Each row is a point on a landscape with many valleys, with its height.
A ball rolls from a point to the lowest of its 2 nearest points, and stops where none of them is lower. Distance is the straight distance between rows; heights are no part of it.
Q_314: [160 149  85 102 133  71  93 105  61 163  99 122 111 114 115 111 141  83
 127  84 183]  h=182
Q_318: [134 131 131 100 112 160 108 126  88 115 127  43 100 107 120 134 147 121
 110 146  63]  h=761
Q_487: [125  74 140 132  54 142 151 168 166 107 105 142 127  99 128 106 155 172
 161 130 133]  h=356
Q_509: [126 172  63 142 149  59 110  84 134 144 138 196 160 143 129 150  85  81
 112 112 101]  h=717
Q_634: [130 109 157 136  98  96 151 136 118 118 113  79 154  88  92  73 114 142
 107 132 125]  h=803
Q_649: [ 86 138 122 127 200  98 101 107 170 137 162 159 160 112 115 100 100 124
 147  92 136]  h=513
Q_584: [145 109 108 134 113 112 146 203 148 147 145 164 100  82  76  90  95  87
 146 109 131]  h=568
Q_568: [108 130 138 107  99  70 215 127 120 146  94  94 119 106 120 115 162  95
 127 136 107]  h=705
Q_961: [126 127 128 195 150 171 122 110 159  85 136 139 116 161 150 126 127 191
 114 147  60]  h=303
Q_416: [112 116 131 135 118 141 164 110 138  95  91 164 131 105 142 157 129 103
 115 181 168]  h=239
Q_264: [123 111 131 144  92 147 149 121 130  59 111 128 135 130 171 130 109 120
 168 214 147]  h=301
Q_66: [139 127 101 127 198  62  88  98  84 176 113 157 133 126 183 174 155 106
 102  98 132]  h=742
Q_882: [128 108 178 116  84  73 148 132 130 178 134 120 166 140 136 129 150 105
 145 127 190]  h=318
Q_57: [204 118 141 118  66 144 125 128 106  94 139 112 150 134 129 159  86 149
 124 120 144]  h=640
Q_149: [161 129 174 168 158 182 149  77  96  95 138 151 114 188 198 163 100 139
 139 116 126]  h=596
Q_102: [112 113 105 166 123 193 149  95 149 153 142 135 109 152 175 177 140 147
 116 109  98]  h=307
Q_593: [125 121 106  97 162  78  89 142 130 119 155 163 169 145 138 157  89 126
 103 170 111]  h=441
Q_674: [135 154 155 115 176  71 109 119 148 103 166 158 165 186 145 124 106 122
 112 143 121]  h=410
Q_650: [144 140 150 130  94 159  65 131 159 123 142 121 117 151  99  75 132 167
 184  88 134]  h=603
Q_53: [171 161 102 113 107  70  98  98 120  86 129 164 172 159 105  97  70 113
 115 104 153]  h=685
Q_517: [122 122 124  99 128 179  90 154 126 119 163 146  92 114 117 138 125  61
 160 169  97]  h=403
Q_726: [135 151  80 138 179  48  88  97 101 171 129 184 195 105 158 166 137  90
 118 108  85]  h=731
Q_204: [154 115 153 109 103 116 101 139  75 146 118  91 119 151  92 127 132 112
  77 133  77]  h=736
Q_742: [130 108 155 125 183 116  97 156 106 147 114 158  83  60  94 103 127  93
 155  88 180]  h=611
Q_822: [120 121 128 106  92 109 152  80 101 108 135  93 130 145 127  86  76  72
 136 116  93]  h=519
Q_104: [118 126 139 149 196 152 127 139 109  89 115 141 153 132 146 164  90 185
  84 162 140]  h=672
Q_845: [115 168 146 149 161 156 106 111 147 117 144 125 151  78 156 145 151  96
 188 177 181]  h=478
Q_663: [140 109 143 134  87 141 102  88 109 166 103 115 166 137 138 141 152 163
  94  75 201]  h=474
Q_153: [107 105  75 156 140 113 137 138 179 131 102 161 127  74  94 116 132 168
  73 133 109]  h=480
Q_765: [111  84 137  95  46 149 124 189 125 103 145 100 139 121 140 110 126 175
 186 114 110]  h=293
Q_912: [155 133 106 108  94  86  98  93 106 148 129 153 123 177 105 104  95  89
 120  67 135]  h=667
Q_893: [155 120 157  94 100 105  98 166 134 111 132 133 145 129  89  88 114 123
 155 143 183]  h=477
Q_551: [109 146 157 139  93 206 151 168 113  96 125  73 125  79 139 127 162  89
 181 164  67]  h=819
Q_199: [165  79 102 113 151 130 147 222 136  94 144 117  62 131 134  99 128 122
 144 138  61]  h=797
Q_191: [100 171 179 163 179 164 149 107 114 157 108 101 174 102 126 134 152 140
 112 111 183]  h=620
Q_166: [105  69  95 120 179 137 118 158 138 116 132 107  55 117 135  82 145 142
 145 135  70]  h=784
Q_524: [112 137 130 149 119 117 168  79 164 111 146 119 133 127 142  84 103 119
 116 114  83]  h=493
Q_251: [ 99 127 154  94 110  89 200 130 122 141 101 115 109 179 111 117 137 111
  73 138 100]  h=686
Q_51: [149 145 130 113  84 123 106 114 129 157 125 134 106 147 100  88 122 123
 184  63 124]  h=641
Q_537: [110 127 117 118 129 154 137  82 103 183 151 127 149 132 156 209 108  61
  86 128 102]  h=251
Q_179: [110 151 166 134 161 152 107 149 131 164 160 150  99  88 107 111 118  60
 156  78 131]  h=645
Q_816: [115 138 185 110 109 101 134 102  71 128 116  97 183 186 135 105 140 108
 112 146 150]  h=310
Q_771: [165 122 167 183 162 168  75  92  87 117 135 164 138 145 166 172 102 129
 125 110 116]  h=572
Q_326: [ 65 165 174 109  60 133 161 138 113 127 103  90 150 126 114 103 166 132
 183 142 134]  h=752
Q_516: [106 105 103  76 171 108  73 140 137 141 183 111 158 141 150 137 102 155
 116 147 171]  h=464
Q_673: [137 121 167 101 117  63 128 118 130 111 139 115 158 200 117  78 115 131
 115 150 135]  h=362
Q_497: [149 149 100  92 107 156 108 127 153 173 165 124 119 142 140 182 148 138
 143  77 169]  h=386
Q_837: [ 92  91  97  89 144  78 123 123 143 165 181 110 141 156 125 104  90 126
 112 106 146]  h=481
Q_472: [110 163 149 179 159 109 154  87 132 136  81 136 151  83 120 127 151 106
 109 134 163]  h=581
Q_512: [165 151 100 120 173  77 127 200 131 152 169 175 113 108  69  98  95  91
 157 119 150]  h=601
Q_364: [145 114 141 121  62 102 140  89  99  84  98  96 118 160 119  88 103 128
 119 152  74]  h=545
Q_401: [144  60 138 120  88 155 112 140 130  95 146 115 108 163 145 104 126 171
 151  98  99]  h=343
Q_959: [153 113  57 160  89 122 107 125 170 124 125 187 117 103 105 120 113 147
 119 125 104]  h=434
Q_981: [ 84 166 178 146 151 174 172 159 154 193 137 120 149 139 136 161 164 135
 103 149 138]  h=597
Q_356: [126 109  90 131 101 101 154  86 143  88 108 109 112 115 177 118 113 140
 169 151 166]  h=355
Q_50: [110 132 112 114 141 108 171 100 132 163 127 129 174 115 139 175 107  99
  68 119 147]  h=229
Q_995: [130 142 152 166 147 171 166 164 154 145 166 108 166 108 159 174 140 144
 119 164 125]  h=564
Q_432: [107  90 130 122  51 121 131  89 121 112  98  79 123 163 110 100 143 179
 125 147 120]  h=575
Q_744: [131  66 110 119 159 101 126 142  96 135 130  72  71  94 119  88 128 123
 116 104  74]  h=773
Q_939: [144 138  99 149  95  62  99 117 147 177 116 116 119 139 124 118 184 150
 109 144 135]  h=613
Q_389: [180 115  99 131 126 121 146 173 138 115 134 101  77 115 166 142 157 131
 148 157  41]  h=813
Q_915: [134 133 138 140 130 168  72 122 123 129 147 110 126 112 139 150 145 148
 139 137 125]  h=483
Q_293: [174 152 138 137 110 103  96 114 102 122 103 141 170 150 110 137 130 103
  76 122 110]  h=706
Q_900: [105 163 120 134 148 131 151 108 148 125 168 134 206 116 143 159  56  98
  93 129 136]  h=254
Q_645: [136  84  98 110 190 102  68 113  77 149 126 110  90 118 124 119 117 129
  83  97  85]  h=763
Q_538: [ 66 173 120  99 173 139 101 155 174 144 142 154 156 166 109 162 170 149
 108 165 139]  h=309
Q_573: [105 120 158 148 177 189 146 139 121 112 117 112 154  99 117 124 114 172
 112 147 159]  h=651
Q_777: [138  64 147 110 109  61 143 136  88 131  95  85 101 119  98  68 132 126
  90 117 111]  h=785
Q_561: [144 100 123  98 102  90 141 186 112 139 109 118 104 110  75  88 118 128
 145  97 166]  h=530
Q_386: [146 165 123 148 158 131  82 100 133  87 140 117 121  77 144 113 125 111
 162 146 125]  h=428
Q_914: [111 145 157 145 131 163 139 130 168 106 121 136 108  93  92  79 149 116
 150 127 140]  h=855
Q_466: [ 70 112 145 116  59  78 190 134 127 123 106  74 150 110 139 105 159 143
 160 136 123]  h=726
Q_787: [154 152  90 117 157  94 128  93 125  83 130 125  96 104 159 110  90 106
 165 127 147]  h=391
Q_662: [137 119 112  60  68 164 111 139 130 137 125 120 114 156 117 154 129 143
 132 123 170]  h=337
Q_309: [155 115  65 115 107 118  91 174 135 186 144 128  82  96 110 146 143 130
 169 106 157]  h=208
Q_954: [139 179 167 171 141 173 150 140 136 113 140 113 166 109 155 180 131 133
 156 172 189]  h=526
Q_671: [121  87 192  88 109 128 169 146  92 115  78 115 100 175 119 128 145 139
  92 124 117]  h=671
Q_903: [115 164 100 125 131  84 105  62 117  86 118 174 177 163 130 111  72  75
 121 138 124]  h=702
Q_37: [118 129 148  99 103 104 151 178 177 170 140 150 138 132 118 143 154 112
 148 139 181]  h=390
Q_320: [171 162  63  82 154 147 110 154 103 115 132 135  81  96  94 153  88 103
 140 106 134]  h=328
Q_231: [121 143 113 123 144 143 104  82 131 158 146 106 161 165 143 156 140 171
 110  72 179]  h=432
Q_924: [179 113 168 152 115 168 162 120 114  97 137 120 126 152 154 172  98 165
 119  89 101]  h=615
Q_485: [103 106 101 128  90 108 128  93 130 155  91  90 102 128 117 120 192 159
 115 130 151]  h=563
Q_341: [105 102 122 185 129 125 192 131 186  97 133 120 138 115 144  69 140 148
 140 131  86]  h=461
Q_248: [ 66 154 118  93 121 138 121 141 184 172 143 153 126 161 105 119 179 109
 126 148 156]  h=364
Q_619: [165 111 131 167 108  66  96 132 115 172 125 143 145 121 125 127 133 107
 107 132 136]  h=666
Q_955: [138 149 203 125 107  86 186 109 116 149 118 122 144 173 147 124 164 109
 133 110 145]  h=237
Q_533: [134 122 140 174 146 125 167  93 129 125  93  96 125  68 141 140 156 157
  96 132 126]  h=544
Q_877: [119 127 130 142 101 209 162  86  88 162 121 125 123 179 157 188 112  95
 108 115 108]  h=274
Q_195: [ 84 165 126 140 181 154 123 134 146 136 155 146 156 178 152 159 150 174
 118 206 101]  h=255
Q_824: [130 144 111 123 187 103 116 144 125 140 104 139  92  53  92 133 162 132
 135 113 163]  h=574
Q_641: [ 93 130 136  96 139 142 197 122 128 133  98 141  98 133 144 173 139  83
 118 143 156]  h=191
Q_258: [110 163 139 116 224 122 119 124 150 128 133 136 125  94 124 126 136 130
 116  73 143]  h=536
Q_647: [121 139  73  86 137  91  91 140 101 187 126 130  92 143  85 111 134 110
 147  99 175]  h=117
Q_15: [124 122 142 129  65 153 145  81 123 140  69 121 126 137 142 153 182 142
 135 117 186]  h=520
Q_350: [162 139 148 101 130 162 131 134  90  71 124 148 143 169 132 160  83 132
 106 150 157]  h=663
Q_431: [ 83 100 176  87 108 180 161 147  80 122  95  89 114 187 124 155 131 156
 130 119 150]  h=656
Q_259: [124 130 116 175 160 183  74 103 160 110 163 175 142 107 125 119 109 164
 129  82  98]  h=414
Q_340: [125  92 177 178 131 162  76 130  93 147 144 159 137 133 125 157 115 122
  93 130  80]  h=538
Q_507: [122 177 129 126 154 161  97 151 161 116 184 144 159 166 125 147 119 135
 118 164  66]  h=308
Q_459: [114 108 122 117 154 188 142 159 121  85 138 157 138 159 151 165  86 137
  96 186 140]  h=677
Q_859: [114 154 107 116 133 126 200 140 174 116 116 140  87 140 134 138 161 119
 124 159 118]  h=128
Q_998: [163 157 144 129  94 113  73 104 132  97 114 125 141 141  96  85 142 147
 176 143 170]  h=543
Q_776: [109 156 152 170 114 211 118 153 158 108 128 139 117  86 120 115 167 100
 179 155 110]  h=852
Q_354: [160  82 107 135 193  60  79 130  72 175 114 164  90 124 142 140 114 110
  92  87 129]  h=753
Q_160: [ 83 152 177 114 117 221 169 148 119 166 117 112 131 174 127 163 142 158
 141 143 160]  h=632
Q_552: [129 118 100 111 194  54 154 108 160 134 172 132 132 117 154 101  82 129
 127  93 138]  h=495
Q_398: [123 149 131 193 168 155  90 122 157 109 117 193 136 117 123 134 129 173
  91 124  67]  h=363
Q_360: [169  98  99 142  74 149  93 106 152 120 136 152 113 160 121 123 104 148
 128 106 101]  h=388
Q_272: [184 117  71  71 104 129 101 174 106 134 125 127 100 122  99 163 107 127
 142 119 187]  h=283
Q_833: [116 114 129 197  77 161 186 161 176  79 102 133 141  84 147  85 157 163
 175 112 116]  h=418
Q_643: [161 155  95  98 137 155 114 162 117 133 167 117  63 116 126 124 121  85
 185 114  96]  h=365
Q_17: [132 125 111 213 144 207 174 123 155 117 132 126 120 164 201 147 144 195
 136 136  79]  h=342
Q_666: [126 142 154 126  68 174 144 138  90  93 103  75 123 108 118 123 152 132
 138 181  82]  h=789
Q_802: [149 145  85 127 193  49  90 165 113 128 164 174 133  99 107 111  96 119
 166 159 120]  h=628
Q_48: [118 174  68 127 156 142 144 136 171 137 123 137  96 100 131 170 169 136
 115 148 103]  h=209
Q_357: [132  89  98 165 144 150 162 137 166  99 109 120 103  57 133 126 154 179
 107 133 120]  h=514
Q_690: [102 124 186 117  92 138 142 127 128  84  86 121 135 112  72  74 131 132
 114 145 137]  h=826

For each start below, name the point where the ball stops.
Q_258 -> Q_955
Q_104 -> Q_765
Q_466 -> Q_859
Q_690 -> Q_893
Q_199 -> Q_893
Q_432 -> Q_765
Q_149 -> Q_859
Q_845 -> Q_859

Call two points neighbours if one is among the 2 nearest of the other. Go from one point of each pair to the other, from neighbour to neighbour, staying as low as possible. Name the highest point that can't be avoided.
Q_893 / Q_955 -> Q_802
Q_195 / Q_955 -> Q_37
Q_50 / Q_961 -> Q_17
